Each row is a point on a landscape with many peaks, with its height.
A climber steps from a point to the highest of its 5 nearest points, and stops where none of them is higher. Distance is the straight distance between rows; heights are no part of it.
(405) h=467: [  3 -22 -59  16  -2  -4 -35 -20  39  40 -23]
(264) h=257: [  2  21  33 -24   0  26  24  22 -28 -38  34]
(506) h=698: [ 12 -16 -49  12 -12  -9 -19  -8  35  31 -10]
(374) h=561: [-24 -10  26  17  22   7 -21  11 -21   3 -14]
(463) h=382: [ 18   4   3   8 -14   4   8   6  -4  -8   4]
(147) h=441: [  4 -14 -25  23   0  -3  -5   4  18  19 -15]
(237) h=512: [-15 -15 -30  23   6  -7 -21   0  23  33 -32]
(547) h=421: [ 15  -1 -42 -27 -24 -30  40 -49  45  -2   6]
(500) h=291: [ 16 -12 -36  14 -13  -8 -12  -4  29  20  -7]
(465) h=231: [-25  -5  34  -4  39  26   0  16 -33 -19  16]
(576) h=543: [-13 -13  -5  27   9  -4 -15   6   6  14 -25]
(175) h=309: [ 24  -2 -46 -27 -29 -26  51 -51  44 -12  19]
(348) h=315: [-33  -8  42  -3  40  15 -14  20 -37  -8   6]
(213) h=428: [ 12   4  16   4  -8  17  12   4 -15 -16  10]
(192) h=700: [ -9 -18 -56  16   5  -8 -51 -24  34  52 -39]
(231) h=374: [-29 -10   3  27   8  -9 -37  15   7  26 -33]
(469) h=511: [ 17   6 -32 -18 -29 -28   7 -26  37  17   1]
(440) h=332: [-12  -7  22  11  22  19   0   7 -23 -14  -1]
(588) h=53: [ -7   8  35 -20  19  32  18  27 -32 -39  45]
(180) h=308: [ 18  10 -32 -24 -23 -31  44 -40  35  -1   4]
(229) h=202: [ -6  -8  15  18  11  17   4   6 -17 -12  -3]
(44) h=544: [-31 -10  20  26  10  -3 -37  12  -7  16 -27]
(250) h=593: [ 12   6 -42 -25 -27 -34  16 -44  46  10   1]
(519) h=590: [-28 -17  40  11  25   2 -47  23 -32   4  -8]
(551) h=197: [ -6  -5  24  -2  21  30   7  14 -27 -24  18]
(90) h=650: [-30  -8  38  12  24   0 -34  16 -26   5 -14]
(510) h=206: [ 19  -5 -17  10 -15  -7   1   4  17   6  -1]
(37) h=190: [  2  -8   5  23   5  15   5   7 -11  -7  -3]
(376) h=187: [-20  -4  33 -10  36  28  10  22 -38 -26  29]
(219) h=357: [  7 -11  -5  23  -2   3   3   7   0   2  -8]
(79) h=387: [-28  -7  29   5  31  15 -10  11 -31 -10  -3]
(570) h=328: [ 17  29  12 -28 -12  -1  53 -21 -10 -24   6]
(530) h=540: [-27 -21  34  28  20   1 -61  28 -26  10 -10]
(351) h=383: [  7  31  30 -31  -6  20  28   9 -23 -34  26]
(36) h=440: [ 21  27   7 -23 -17 -11  42 -19  -4 -14   6]
(488) h=482: [ 21   9 -14  -7 -24 -22  12  -5  20   4   2]
(388) h=464: [-29  -8  47  -4  41   8 -40  30 -44   1   5]
(413) h=273: [ 18  -2 -31   2 -26 -16  -6  -5  30  15  -1]
(484) h=407: [  7  20  28 -20  -5  21  23  12 -25 -32  29]
(462) h=402: [-17 -10 -44  20   7  -9 -44 -10  32  49 -41]
(241) h=513: [ -6 -17 -50  17   6  -6 -30 -11  32  39 -28]
(541) h=412: [ 18  22  14 -14 -19   1  27  -6  -8 -19   9]
(414) h=475: [ 20  13 -16 -16 -26 -30  24 -19  24   3   0]
(589) h=436: [ 21   2  -7  10 -19  -3   8   4   4  -2   2]
(50) h=506: [-25 -24  41  17  40  11 -63  41 -41   7   4]
(623) h=615: [ -4 -15 -13  24   2  -1  -3   6   8  12 -18]
(371) h=90: [ -4  22  40 -35   8  24  31  28 -31 -42  49]
(110) h=509: [ 21  17   1  -9 -23 -13  21  -7   4  -5   3]
(35) h=302: [ 10  33  21 -26 -12   8  38  -7 -19 -29  13]
(612) h=567: [  0 -15 -41  20  -1  -3 -19  -1  28  31 -18]
(142) h=583: [ 19  20   1 -20 -19 -20  39 -21   8  -7   1]
(162) h=396: [ 15  27  22 -19 -16   6  25  -1 -15 -22  15]
(509) h=575: [ 12  15  22 -11  -8  19  15   7 -18 -24  21]
(29) h=413: [ 17  -1 -47 -16 -26 -25 -18 -27  43  23  -1]

Call two points neighbours if one is among the 5 nearest of the other. Go from one point of each pair to the other, from neighbour to neighbour, staying as high as possible. Name the lowest point that can't be avoided.
(142) / (192) => (29)
(509) / (250) => (541)
(192) / (506) => (612)
(623) / (192) => (237)
(90) / (623) => (576)
(142) / (250) => (488)

Two climbers start at each pair of points below. Name the first point that both come to, or write never.
(589) / (510) => (110)
(376) / (588) => never
(440) / (465) => (90)
